Points on a hilly landscape, in no order, each with its height.
A ball rolls from a point to the lowest of its 4 nearest points, and stops where none of them is lower. Distance is the straight distance between rows; heights are no part of it.
Vuv: [ 11  15  25  26 -34  -7 -32 -25  -1  17 -19  24  13   1 -13  -7  27  -9
   5   2 -12   1   4 -11  18   1   9  -5   6  -2   4  -6  18  -5 -13   5
   0   9 -13 -28 -13  16  -6   9  -9  18]  h=122
vin: [  2  -5 -13  11 -27 -14 -12 -13   3 -26  14  -4  13   8 -20 -19   8  10
  15  -3  -6  28  -4 -31  12 -29   1  16 -16 -27  11 -30  17   2  -9  21
  -1 -11  -4 -10   6   2  19   0   9   9]  h=97
datu: [-11  -1   9 -34  38   9  30   5 -18   4  -3  -4 -12  18  13   3 -16  13
   3   5  23 -22  -5  40 -22  12  21 -11  22   6 -12   3 -15   8 -23 -41
  26  16  17  21  -6   1 -24 -18 -15 -15]  h=319
nuz: [ -6   5 -14  44 -13  -8 -19  23  21  -8  -2  -4  16 -17  29  27  -1 -27
 -16 -23  -1  -1  19 -42  19   9 -11  17   6  -2  10  11  -4  -7  25  37
 -12 -11   1  -3  -8 -17  24  17   6 -11]  h=623
sike: [  0 -17   2  -3  14 -14   7  13  11   1  -8   2   9 -18  -2  -5  -2  10
   7   6  -1  15   9  -7 -12   9 -14  -9 -21 -10 -24   2   0   7  31  30
   6  -9  -2  -2  -7 -22  -3  -3   2   5]  h=345
bogo: [ -2  -6  -6 -26  15  -8  14   3   2 -22  16   2  -4  14  -3 -13 -25  16
  10  16  -9   1 -19   0 -14   8  17  -2  -3 -25 -22 -18   7   0  -4  12
   9   4  13  11   2   0 -22 -19 -13   5]  h=566
rilu: [ -5  -8 -26  -3 -13  -8   0   2  -1 -17  26  -7   1   8  -4 -17  -8  12
  10 -12 -13  15  -6 -25  16 -18  -1  17 -18 -19   7 -18   3   2   7  25
  -7 -10  -2  -1   8 -18  27  -2  16  -1]  h=181
vipok: [ -2   7 -12  -9 -16  -8  -5 -15 -17  19  15   4  -2  16 -23 -18   6  -1
  14 -12 -22   1   5  12  14 -20   3  -5  -2   4  25   3 -16  12  -5  -1
  -4   2 -14 -23   8  16  23  -8  20   8]  h=137
kuvap: [-11  -8 -20 -36  15  -1  10  13 -10 -10  21 -16 -15   6  11   1 -24   3
   3   1   1 -22 -17  11 -11  17  10  -2   9 -11 -15  -2 -14  -1  -6  -3
   8   1  15  20   6 -11  -6  -5   0 -15]  h=528
pufu: [ 15  -3  25  -4   7  -1  -3 -23   5  -7  -9  26   0   2 -11  -7   5  16
   8  27 -11   4  -5  -3  -1   7  23   1  -2  -7 -19 -23  31   0  -9  12
  17  11  -4  -5 -16  21 -28  -5 -30  22]  h=132
Mora: [-14 -21 -19 -28  22 -10  15  13 -14  16  18 -20  -3  -2 -12 -12 -14  10
   7  -7 -13  -1   2  18  -9   0  -3  -6 -23  14  -1  12  -5  18  16   7
  -3 -13  -1  11  10 -18  18 -19  21   7]  h=420
Monot: [ -6  23 -20  37 -46   5 -13 -22  -6 -22  10  16  -5  15   7   8   3 -10
  -4   4  -7   2   4 -42  20 -11   3  19  13 -12  21  -7   2 -15  -8   4
 -18  -7  -4  -3  14  26  25  27  13 -13]  h=363
bak: [ -3  -6  16   0  15  14   2  19 -18  36  -5 -26   2  -9   3  11  12  -9
 -19 -12  13 -12  10  23  12 -14 -11 -11  -2  39  36  36 -12   5   6 -37
 -18 -11  -2  11  12  17   8  -1  19  -2]  h=178
Bis: [ -8  11 -23  21 -32   9  -3 -23  -4 -36  27   9  -9  18  -5  -9  -6   4
   1   6  -8   9  -6 -27   9 -15   4  19   3 -20  14 -17   5 -14 -19   4
 -13  -1   3   8  22  18  22  25  12  -4]  h=364
fugap: [  4   5   9  -8   5   6  -5   6 -11  36   0 -11  -1   0 -12   1  14  -6
  -9  -8  -3  -6  12  23  -5  -7 -10 -18  -3  28  26  22 -12  18  -7 -25
  -9   1  -6 -13   4  14  12  -8  14   2]  h=111
nubit: [  0   9   2  41 -43  -9 -28 -21  12 -25  -5  11  10   3  -1  -3  21  -1
   4   6 -11  17 -10 -40  10 -10   3  12   0 -16   8 -18  27 -15 -13  19
  -8  -8  -5  -4   4  11   6  18  -6   8]  h=297
Gof: [  0  18   1  52 -42  -5 -33  -9  14 -12 -13  14   6  -2  21  25  19 -20
  -8  -6  -4  -1  -5 -42  20   2   0   9  17  -9   8  -3  16 -20  -4  18
 -11  -3   0 -11  -5   9   0  23  -6  -8]  h=118
fuzev: [ 23  21  22   4  -2   9 -14 -11   2  45 -21   3  10 -10 -22  -4  24  -5
  -7   7   0  11  20  24  -7   0 -15  -7   5  27  19   5   2  20  -7 -29
  -6   0 -17 -29 -15  14   1 -15   9  20]  h=74
pon: [ 11  -2  31  10  16  17   5   6  11  25 -43   9   6 -19   3  11  25  -4
 -12   6  17   5  11  18  -8   5 -23  -6  -1  22  -4  10  -4   2  13 -24
   7   4  -9 -10 -17   0 -16  -2 -10   2]  h=136
gokuf: [  9   9  12  29  -6 -16 -18   4   8  26 -25   8  26 -18  -7   4  17 -10
   2  -5   0  11  22  -8  -1   0 -22  -7 -13  11   3  17   8   8  21  22
  -9  -5 -11 -24 -10 -12   8   1  15  13]  h=271
teb: [ 13   8  31   6  -2  19   1  -7   3  15 -27  22  -4  -3   0   2  25  -2
  -5   7   9 -13   1  22   2  15   3  -8  11  15  -8  -1   7  -1 -10 -28
  15  19  -8 -20 -24  12 -24  -3 -23   1]  h=94
dotuz: [  7  13   7   3 -27  -6 -18 -36 -12  20   5  19   8  19 -31 -20  15  -7
  12  -3 -16   6   5   9  20 -15  11   0   7  -3  20  -9  -4   7 -22 -11
   0  10 -17 -33   0  28  10  -6   5  22]  h=107
Gura: [ -2 -16 -17  -5   3 -14   5  20  12 -27  26 -11   3  -7   7 -16  -9  16
   5  -4  -8  19  -4 -34  -1   2  -5  11 -22 -24 -18 -15   9  -2  22  40
  -6 -13   5  15  -1 -33  17   1   6  -3]  h=53
rif: [ -4   4 -13  18 -45  -2 -17 -35   1 -30  11   6  14  11 -30 -21  14   6
  16   5  -4  23   3 -23  15 -34   8  20  -4 -28  29 -29  21   0 -26   7
   4  -8  -6 -14  10  26  24   3  11  14]  h=32
Dezo: [  1  16  15   0 -12  12  -2 -13 -16  26   1  10 -12  16  -8   4  18 -10
  -5 -12   4 -22  -6  34   9   0   9 -18  27  21  22  13 -18  -3 -32 -46
   3  23  -7 -22   1  31  -5  -2  -2 -13]  h=75
vid: [ -6   6 -11   5  -9  -2 -12  -1 -15  38   5 -13   5  -2 -10   8  10  -9
   1 -19  -9  -7  20  12  11 -19  -6 -10  -4  33  37  28 -11   9  10  -3
 -17 -13 -16 -10  12  17  24   1  30   3]  h=164
rero: [  1  -2  30  -6  22  20  21 -15   3  -3 -39  14 -16  -1  29  10   3  14
   0  16  26  -9 -13  30  -5  24  13  -2  15   5 -27   2   2 -27  -4 -23
  34  35   6   9 -21  -1 -40   2 -41  -7]  h=357
Midek: [-14  -4 -21 -17  -7  -4   0   7 -12  14  19 -13  -9   3   0   1  -7  -5
  -1 -14 -14 -16  -4  11   6  -2   2  -7   0  10  11  12 -19   4   3  -2
  -5  -4  -3   4  11  -1  16  -2  12 -10]  h=373
somu: [ 12   3   8  19  10 -10 -13   9   2  44 -15 -12  24 -15  -9   7  14 -11
   4  -4   7  10  25   3  -4  -4 -33  -4 -16  32  22  25   9  13  21   8
 -19 -16  -5 -17   1  -1  13  -3  28  12]  h=485
tedu: [ -2  11 -11  10 -26   3  -9   3   0   0   5  -1  -6   0  16  17  -1 -17
 -11 -16   4 -20  -7  -6  16   4   1   1  20   1   9   8 -16 -18  -1  -5
  -8   4   1  -3   8   5   2  14   2 -29]  h=165
kuze: [ -9  -8 -23 -30  16  -6  19  -3  -5 -36  37  -2  -3  24 -17 -25 -36  20
  15   6 -15   9 -26   0  -6 -20  21  14  -3 -34   0 -28  12  14 -24  10
   7   0  14  13  17   6  -3 -26  -1  10]  h=569
tiriv: [  0 -13   4 -27  37   6  10  15 -12  35   1 -23  -4  -4 -12  -5   3  13
  -2   5   0   5  14  30 -15   1 -16 -11 -13  29  17  16  -2  30   4 -26
  -7 -16   2   8   6   3  10 -21  19  12]  h=222
Bog: [  2  -4 -10  -7   7  -4  10   0  11 -52  20  -1  -9   9   1  -9 -25  18
   4  21  -9  12 -22 -17 -23   3  16   6  -9 -29 -21 -29  26 -12 -15  14
   2   1  15  27  12  -3 -23   3 -20   8]  h=474
vog: [  1  -5  -6  17 -16 -23 -12   8  10  -9   5   0  12  -7  -3 -12   5   7
   8  -5 -10  20   1 -31   9  -8  -5   8 -18 -19  -1 -14  10   0  15  35
  -9 -12  -5  -7  -4 -21  15  -1   9   3]  h=85
sul: [  6  -4  24  20  14   8  -2  17  -5  32 -24 -13  14 -17  12  17  16 -24
 -17 -14  20 -10  15   6   4 -10 -20  -7  -5  36  30  36  -8  -1  15 -20
 -17 -10  -4   2   5   7   1   3  13  -4]  h=318
mal: [  6   3  16  18 -20  -1 -14  -2   9  -7 -14  17  -4  -8  10   7  12  -6
   0   0   3 -10 -12 -16   6  15   4  -4   7 -13 -16  -2  16 -19  -3   7
   3   3   1  -5  -9   6 -24  12 -16  -8]  h=277
Seva: [  3   2   4  18 -20 -12 -15   2  15 -15  -5  10   6  -6   7  -4  12   0
   3   2  -7  10  -6 -31   4   9  -2   1  -4 -19 -12  -8  14  -9   8  26
  -2  -7   0   0  -7  -7  -9  10  -9  -1]  h=211
Zeses: [-15   1 -26  -5   1   4  14 -15  -3 -58  42   3  -7  24 -22 -19 -37  20
   6   9 -11  12 -22   8 -15 -28  20  16  -1 -32   7 -34  24   7 -38   1
   5  10  14  23  30  14  -5  -7  -8  12]  h=484
gep: [ -7  14 -35  20 -30   2  -4  -8  -6 -22  23   7  -5  16   6  -3  -2  -4
   2  -5  -8   5  10 -40  27 -17   2  26   1  -8  18  -4  -2  -7   8  18
 -19 -11  -6   2  10  12  41  22  21 -12]  h=249
doba: [  8  16  30  14 -17  11  -4 -12  -6  22 -20  18  -3   4   5   6  27 -13
  -9  -7  11 -22  -6  25  13  10   4 -13  20  20   9  13  -2 -16 -21 -43
   4  28 -10 -19 -10  16 -19   3 -16 -13]  h=84
ked: [ -1 -12  25   4  15  12  14   5  13   3 -37   6   1 -11  23   7  14  -3
  -6   5  28  -9  -2  18  -9  14 -11  -8   3   7 -20  18 -13 -16  13 -15
  17  12  -2   8 -15 -12 -26   5 -20 -11]  h=214
koroz: [ 19  10  31  -4  11  17  -3 -16  12  28 -28  14   4 -18 -16   4  17  10
  -4  21  -2  17  13  26 -10  10  -6   1   1  20  -4 -12   9  21   6 -14
  15   5 -19 -27 -30   7 -15 -17 -13  27]  h=72
Nuv: [-15 -11 -45 -33  12   3   8  19   0 -21  44 -28 -10   5  16  -4 -28   6
  -4  -6 -11  -6  -8  -8   8   8   3  19  -3  -5 -18  -5  -4  -3  15  18
  -8  -8  17  37   6 -29  30  14  11  -9]  h=567
pibu: [  5  -4 -10  -2   7   3   6  13  23 -52  17 -11 -13  -8  27   3 -18   7
  -7  12   9   6 -14 -32 -17  18   2  11  -2 -28 -38 -14  11 -21   8  30
  -7  -7  23  35   1 -31 -11  27 -11  -7]  h=589
Silaz: [ -8  -1 -17   3 -10  -1  -5  15   2   6   5 -13   3 -12  17  18  -6 -21
 -16 -22   1 -23   4  -5  14   1  -2   2   9  12  13  16 -16  -7  15   5
  -8  -4  -2   5   5  -9  14  14   6 -23]  h=39
desu: [ -3  -1 -21 -13  -5  -1  -2   9   1 -11  18 -12 -10   1  14   2 -14  -3
  -6  -4  -3 -15 -14  -8   3  13   0   4   7 -11  -9  -2 -10  -9   2   5
  -4   0  10  11   7 -12   5   7   1 -20]  h=376
tok: [  4 -15  14 -14  30   6   8   3  12   2 -17  15   2  -8  -8   1   1  22
   2  19   2  21  10  13 -16   9   0 -11 -15   3 -33 -12   1  12  19  15
  22  12  -2  -5 -19  -4 -16 -15 -17  17]  h=187
Reli: [ -5   2 -29  10  -6   2  -7  16  15 -20  24  -8  -1  -2  25  10 -14  -9
 -15 -13   0  -3   4 -36  16   5  -5  19   2 -10  -9   2   0 -12  18  29
 -15  -5  14  20   1 -23  23  26   5 -18]  h=611
Punu: [ 11 -12   1  -7   3 -23   3  -2   3 -11   6   4  13  -1 -22 -24  -1  15
  18   3  -9  24  -1 -13   1 -12   6   1 -24 -23 -12 -23  14   6   7  28
   5  -5  -7 -11  -8 -13   1 -20   4  18]  h=215
lep: [ -6  -7   1 -32  34   2  21   7  -6   4   2   8  -5  16  -4  -6 -17  16
   7  14  -1  -6  -1  25 -20  10  15 -13   1  -2 -21  -7  -9  22  -7  -7
  22  10  12   4 -10   4 -16 -25 -14   2]  h=163
Ton: [ -7 -15  14 -20  28   8  23   4   3  -8 -23  -4  -6  -3  25   8  -5   6
   0  10  28 -16  -7  24 -15  17   3  -8   5  -1 -24  11 -20 -11   6 -14
  22  12   6  21  -9 -16 -25   1 -20 -15]  h=286
dena: [  7  10  21  18 -17   5 -12  -1   2  23 -25  13  12  -9   2  10  24 -17
  -9  -9   7 -10   6   4   7   3  -8 -17   3  14   4  16  -4   0  -1 -12
  -3  10  -7 -21 -10   4  -8   4  -5  -6]  h=119
dusi: [-15  -5 -29 -10  -5 -10   1   7 -12  19  21 -15  -3  -3 -12   0  -4   1
   5 -20 -19   0   5   6   9 -17  -4   2 -15  20  19  15 -10   9  18   9
 -12 -15 -13   0  13  -7  31  -8  28   1]  h=275
Vop: [  0  18  -3  12 -31   0 -11 -11  -8   8   0   8  -8   6   5  12   4 -16
  -7 -14   1 -22 -10   0  17   2   5  -7  25   3  11   5 -12 -20 -13 -16
  -5  11  -4 -15   9  20  -8  11   0 -25]  h=90
dufep: [ -3  14 -14  48 -37   6 -16 -17   8 -39  12  15  -6  10  15  16   0 -10
 -10   3   0   7  -2 -47  11  -7   6  17  10 -13  -2  -8  13 -21 -15  16
 -20  -3   8  13  16  10  17  40   1  -7]  h=389
sovev: [  1  16  12  16 -25   8 -10  -7  -9  29 -11   5   3   3   2  14  21 -19
 -12 -18   7 -23   5  18  14 -10   1 -19  16  29  28  26 -20  -7 -12 -26
  -8  12 -12 -19   2  23   1   7   7 -19]  h=95
vivel: [ -5   4 -29 -20   9  12   8   2  -9 -39  39 -14 -26  15  13   5 -40   6
  -2   8  -3 -10 -20  -7  -9   9  13  12  17 -20 -19 -16  -4 -14 -19  -5
  -9  10  23  31  17 -13  -1  19   2  -9]  h=666
boden: [ 12 -12  23   3  38   8   6  15  12  34 -36  -9   5 -23  -1  12  18  -1
  -6  11  24  18  17  12 -13   2 -41  -1 -10  26   2  12  -2  11  25 -13
  -1 -17  -3   0  -2  -3  -7  -1   2   5]  h=285
sesaz: [  6   1   9 -14   6  -8   1 -18  -5   4  10  16   6  16 -25 -24  -1   7
  13   7 -13   7  -5  10   3  -4  18  -3  -5 -10  -3 -14   5  15 -12  -1
   6  11  -2 -19  -8  13  -4 -21  -7  23]  h=134
Piz: [  1  -1   2 -26  22 -10  16 -15  -2 -19  13  22  -7  17 -17 -14 -25  21
  12  23 -10   1 -21  13 -11  -3  29   3   7 -21 -21 -21  25   8 -18   4
  15   9  16  12   1  18 -30 -23 -23  14]  h=619
Tapid: [  5   0  13 -16  17   6   8  -5  -1   7  -7  15  -3   7  -9  -4   4   7
   3  14  -2  -2   2  20 -11  13  11 -11   1   4 -18  -8   1  15  -8 -13
  12  14  -1 -14 -16  12 -18 -17 -16   7]  h=103
Peb: [  7  -4  29  43  19   1  -3  22  13  32 -41  -2  26 -32  17  26  20 -38
  -7 -13  27   0  24 -14   2  -4 -35   1  -3  33  22  34  -5  -9  23  -2
 -11 -15  -3  -6  -4  -1  -4   3  11   4]  h=718
tanu: [  6  10  15 -16  12  11   4  -5  -9  23  -2   7  -5   9 -14  -3   8  -1
  -3   4  -2 -10   1  33  -7   7   8 -16  13  16   8   2  -9  21 -21 -36
   6  14  -4 -18  -9  18  -7 -18  -8   4]  h=86
lebor: [-15  -2 -39 -19  -3   0   2  18   0  -8  29 -20  -8  -1  15   5 -16  -7
 -11 -14  -8 -12  -1  -7  16   5   0  13   3   6  -2   5  -9  -4  17  13
  -8  -8   5  21   8 -17  26  17  10 -18]  h=429
Div: [ 15  11  15  22 -29 -23 -24 -18  -3  19 -15  13  25  -2 -24 -17  21  -3
  11  -4  -6  21  15 -12  15 -19  -3   2  -9  -5   6  -7  12   8   2  21
  -5   0 -15 -32 -14  -5  15  -6  12  31]  h=162
Sider: [ -7 -17 -12 -25  18   1  14  23  15 -24   7 -19  -5 -16  25   7 -19  -1
  -4   2  13 -12  -6  -5  -8  20  -6   7  -3 -18 -28   2  -8  -9  24  20
   6 -10  13  26  -3 -35  -1  12  -5 -15]  h=505
viki: [ -7 -10  21 -14  30  13  27   7  -6   6 -28  -7  -8   2  23   4   4   4
  -7   8  27 -14  -4  35 -14  12   0  -8   9  11  -8  17 -22  -7  -4 -38
  17  14   2  22  -6  -9 -20  -3 -16 -15]  h=276
seve: [  9   5 -10  16 -21 -21 -15  -8 -10  27  -2  -5  18  -1 -26 -13  11   2
  20 -14  -6  17  20  -2  14 -28 -12   4 -19   8  20   5   2  10  14  26
 -12 -11 -15 -28   3 -13  30 -13  32  19]  h=213
bof: [ -5  15 -14  14 -31   9  -5 -17  -8 -29  18   5 -20   8   2   9 -16  -2
  -5   3  -4  -3 -18 -12   4   4   6   9  21 -18  -4 -15   6 -24 -29 -13
  -8   8   8   6  21  15 -12  26  -6  -7]  h=348
Zilo: [  0  14  -5  29 -35   3 -22 -10   6 -22   7   8  -6   3  12  12   3  -7
  -5  -2  -4   2 -10 -31   9   4   2   7  11 -14  -2 -10  11 -21 -11   3
 -12   0   6   2   7   6  -3  24  -6 -12]  h=288
merol: [  6  16   5   5 -18   2 -16  -9 -11  36  -4   4   5   5 -16   0  17 -11
  -2 -11 -12  -3  16  14   7 -12  -5 -17   2  23  27  19 -16  12  -4 -11
 -10   5 -15 -26   2  18  15  -1  17   4]  h=110
gokeb: [  0   7 -15  29 -30 -25 -17   0  -3   6   0  -5  19  -3  -9  -2   7  -1
  15 -16 -11  21  17 -24  22 -24  -9  10 -14  -4  22  -3   2   5  20  38
 -14 -15 -15 -22  -3 -17  34  -3  27   9]  h=124
bul: [ -3 -13   1 -11  11  -3   7  18  -4  15  -5 -12   3 -13   3   5  -1  -7
  -6  -8   4 -14   4   9  -8   5 -10 -13  -9  11  -5  19 -11   8  16  -1
  -4  -6   0   6   4 -13   2  -1   5  -9]  h=296
Mozud: [ -4  -9 -16 -15   1 -13   5   8  -4   4  17  -8   0  -2  -8 -18  -8   5
   8  -6 -16   4  -5  -4   0  -1   1  -2 -17  -8  -2  -3  -5   7  12  19
  -2  -6   0  -4   4 -15  13 -11  11   2]  h=313
Sadu: [  1   6  11 -13   6   5  15  -6 -10 -14  -4   6 -21   5  14  10 -14   1
   3   4  19 -22 -24  16  -8  19  18  -3  20 -14 -25   0   8 -29 -21 -22
  16  24  13   9  -3   4 -40  -1 -22 -12]  h=395
fego: [  8  -2  19 -10  23  15   7  11  -3  27 -22  -6  -2  -8  -6   2  16   1
 -11   5  10  -1  10  28 -15   4 -15 -14  -2  25   9  13  -8  16   0 -35
   0  -4  -4  -3  -5   6  -3 -13   0   0]  h=73
zegiz: [ -1   1  -4   5 -12  -2  -3 -21   6 -36  14   8   0  10 -17 -17 -12  13
   9  12 -15  12 -20 -12  -6 -10  17   9  -5 -25   4 -30  32 -11 -29   6
   4   2   3  10  16  16 -16  -1 -15  16]  h=381
vofi: [ -6   4 -24   2 -34  -4  -4 -19 -13 -18  23   0   1  16 -23 -19   2   7
  19  -6  -9  15   5 -22  26 -34  -1  19  -7 -22  29 -20  -1   5  -5  11
  -4 -12 -12 -13  12  14  35   6  23   2]  h=104
susuv: [ -2  11  -9   7 -28  -9 -17 -10  -6  11   5   7   2   7  -7  -3   8  -9
   2  -8 -15  -1  -1 -10  16  -5   1  -5   5  -5  13   1 -10  -1  -1   4
  -7   2  -8 -19   6  10  11   6   6  -5]  h=160
sem: [ 13  -1  12 -16  30   8   7   0   1  33 -17  -9   3 -10 -21  -5   9   9
  -3  14   2  16  16  28 -22   5 -16  -9  -7  22   8   3  -1  29   7 -21
   1  -6  -6 -12  -9   4   0 -24  10  15]  h=121
bon: [ 12  25   9  -4 -13   7 -13 -24 -14  38   5   9  -2  18 -29 -12  22  -7
   1  -5 -13   0  16  31   6 -12   5 -10  16  23  33   8 -19  23 -23 -32
  -6  10 -15 -34   0  32  13  -7  11  16]  h=99
Mol: [ -4   6   4 -15  -1   4  10  -6 -18   0   6  -3 -15  10  13   6  -8  -7
  -2  -8  15 -28 -22  20  -2  14  11  -6  24  -2  -5   8 -13 -20 -23 -32
   8  22   7   5   6   4 -21  -2  -6 -21]  h=415
silu: [ -5 -18  10 -13  19   6  14  14  11  -5 -20   1  -2 -11  15   7  -3   4
  -1   9  18  -6  -1   8 -13  16  -5 -10  -3  -7 -32   6 -11  -6  17   7
  17   3   5   8 -10 -14 -20   2 -14  -8]  h=301
zani: [ -5   9 -11  -9  -9   0  -2 -16 -13  -9  23   7 -16  19 -10  -6 -16   0
   6   1 -13 -10 -23   7   1   5  14   1  18 -15   3 -12  -3  -7 -31 -13
   3  11   7  -4  17  26 -13  -2  -4  -3]  h=385
Vagof: [-16 -18  -1 -45  49   6  29  20 -16  11   3 -16  -9   9   0   0 -20  18
   4   7   6 -10   9  33 -27   7   6 -13  -5  16 -10   6 -14  32  -4 -23
  17  -7  12  26   0  -4  -3 -23   1  -1]  h=305
Nuzev: [ -3  -9   7   9   1  -4   3  16  17  -6 -18   1   6 -23  21  13   2 -16
  -9  -8  15 -14   2  -9  -2  14 -10  -1   2  -9 -15  17  -9 -11  24  13
   3  -5   5   8  -8 -23 -11  12 -10 -19]  h=434
pidus: [  6  -9   0  12 -11 -12  -4  -1  21 -41   8   2   4   0  -1 -14   5  15
   6  11  -9  23 -16 -38 -11  -3   6  11 -18 -26 -17 -27  31 -14  -5  27
  -1 -10   4  14   3  -9  -8   6 -13  11]  h=308
temas: [ -2 -21 -14 -35  24 -18  24  12   2 -24  22  -5  -3   9 -10 -23 -26  27
  17   7  -9  16 -11  -7 -13  -4  11   3 -21 -28 -20 -20   7  11   9  26
  13  -7  10  13  -1 -18  -1 -30  -1   8]  h=626
sodam: [ 11  -3  18  -2   4   8   8  -7   4 -33 -16  12 -23  -7  12  15 -10  13
   4  17  12  -8 -20  -3 -11  18  17  -1  11 -18 -34 -15  30 -30 -10   7
  20  13  12  16  -4   5 -49  11 -34   1]  h=431
Kego: [  5  -7  17   0  15   4   2  10   6  19 -22   3   8 -13  -5   3  12  -1
  -4   6   5   2  13  10 -14   6 -17 -12 -12  11 -10  13  -6  10  13  -6
   4   0  -6 -10  -9  -5  -6  -5  -1   0]  h=141
fote: [ -7 -18   0 -30  24   0  18  16   6 -13  -3  -8  -7  -5  15   4 -17   8
   1   9  11 -10  -8   7 -17  20   3  -6  -4 -15 -34  -1 -11  -2  15  10
  18  -2  11  16  -7 -16 -14  -5  -9 -10]  h=388
Vel: [ 21  10  18   7   6  -4  -6 -11   7  29 -19  10  14 -12 -22 -11  16   6
   5  12  -2  21  20  11 -11   2 -14  -4 -15  13  -6   1   9  17  13   4
   0   0 -13 -28 -19  -4   3 -11   8  26]  h=31
Zelod: [ -1  -1   7 -30  29   9  13   5 -13  20   4  -3  -8  10 -14  -8  -3   9
   1   5  -5  -4   5  32 -20   5   8 -16   1  16   4   3 -11  30 -15 -28
  11   6   4  -4  -4  10  -2 -28  -2   5]  h=109
katop: [ -5   6 -15  44 -24 -23 -21   9  10 -10   2  -3  18  -7  11   6   8  -4
   2 -14 -10  20  13 -47  21 -12 -11  16 -10 -11  14  -6   7  -2  24  45
 -15 -14  -6 -10  -5 -19  33   7  17   1]  h=270
tani: [-14 -24  25 -19  51  10  32  10  -3   3 -36 -22  -7  -5  35   9  -5   0
  -8   9  31 -15  -2  26 -10   7  -9  -3   3  11 -10  23 -33 -10  16 -27
  10  -4   2  49   1 -27 -12  14 -14  -9]  h=372
Pigit: [-10 -15 -34 -35  15  -1  19  14  -6 -28  44 -16 -10  16   3 -22 -36  19
  13   2 -14   6 -19  -8  -3  -2  11  15  -9 -23 -10 -18   0   5  -1  20
   0  -5  14  22  11 -23  12 -13   6   2]  h=633
Pogu: [ -2  -3  14  33  -6  -5  -7  19  16   7 -29   8  19 -27  24  21   9 -29
 -12 -17  16 -12  11 -14   5   4 -16  -3   3   5   2  24  -7 -11  23   9
  -1  -5  -3  -5 -10 -16  -7   8  -3 -13]  h=592
Zab: [-16 -23   9 -28  34   6  23  25 -16  11  -7 -32  -6  -6  19   8  -7  -7
 -14  -6  23 -28   1  28   0   0   1  -6  -2  19   1  29 -18   0   6 -31
  -2 -14   3  45   7 -17   1   7   4 -10]  h=559
mivig: [ -4  -8   7  37   3  -2 -12  22   7  16 -24 -10  22 -30  19  30   4 -42
 -12 -32  13 -15  21 -16  12   0 -13   5   2  27  26  37 -13 -13  20   7
 -12 -13  -8  -3   2  -4  10   8  13  -7]  h=730
dar: [  0  -1  -6  10  -4   3   7  -4  12 -70  20  -1 -15   0  11   8 -23   7
  -2  20  -3   9 -14 -24 -25   7  12   6  -4 -21 -33 -25  32 -23 -23  10
  -6   7  15  38  14 -16 -23  34 -27   8]  h=483
Zoz: [ -5  17 -33  28 -25   4 -10   8   3  -9  10   0   0   3  20  22  -2 -23
 -12 -21  -5  -8  21 -35  33   0   1  18  12  10  21   8  -9 -10  18  19
 -14  -9  -8  -2   2   8  35  25  15 -23]  h=508
desar: [  1 -18  17 -22  49  24   8   1  17  16 -35  -3   4 -15  -7  19  -6  29
  -7  23   9  30   3  36 -21   6  -9  -4  -2  18 -26 -19  -4  26  14  -4
  31   7   6   1 -17  -7 -23 -26 -31  19]  h=306
sava: [ 20  18  15   3   2   5 -15  -7  -3  52  -6 -11   7  -4 -21  -4  23  -5
  -7  -1  -3  11  24  25  -4  -7 -17 -10   0  34  36  20  -2  22  -4 -27
 -14  -5 -13 -24  -1  19  13 -13  22  14]  h=87
laped: [  2   4  -3   7 -11   1  -2  -1   9 -38  10   1 -13  -1  10   3 -13   4
   0  10  -4   1 -20 -19 -10  13  10   6   5 -23 -20 -19  21 -22 -13   5
  -4   0  13  18   7  -3 -26  16 -19  -2]  h=394
tose: [ -7  -3  -6 -34  20  -7  12  -7 -14   4  21   8  -4  25 -19 -23 -16   8
  14   3 -17  -1 -10  21  -6  -5  19  -5   3  -6  -1  -8  -4  22 -17  -4
   9   9   6  -7   1  12   0 -29  -2  11]  h=180

Call two points neighbours if one is among the 4 nearest of the other. Go from one point of each pair to the other, from neighbour to neighbour, staying as low as possible. Name the highest point that can't be avoided.
Silaz, vog => tedu
rif, vog => vin
Dezo, rif => Div
fego, Dezo => tanu

For each start below, name the point where the ball stops.
Mora => Vel
datu => fego
Zab => fego
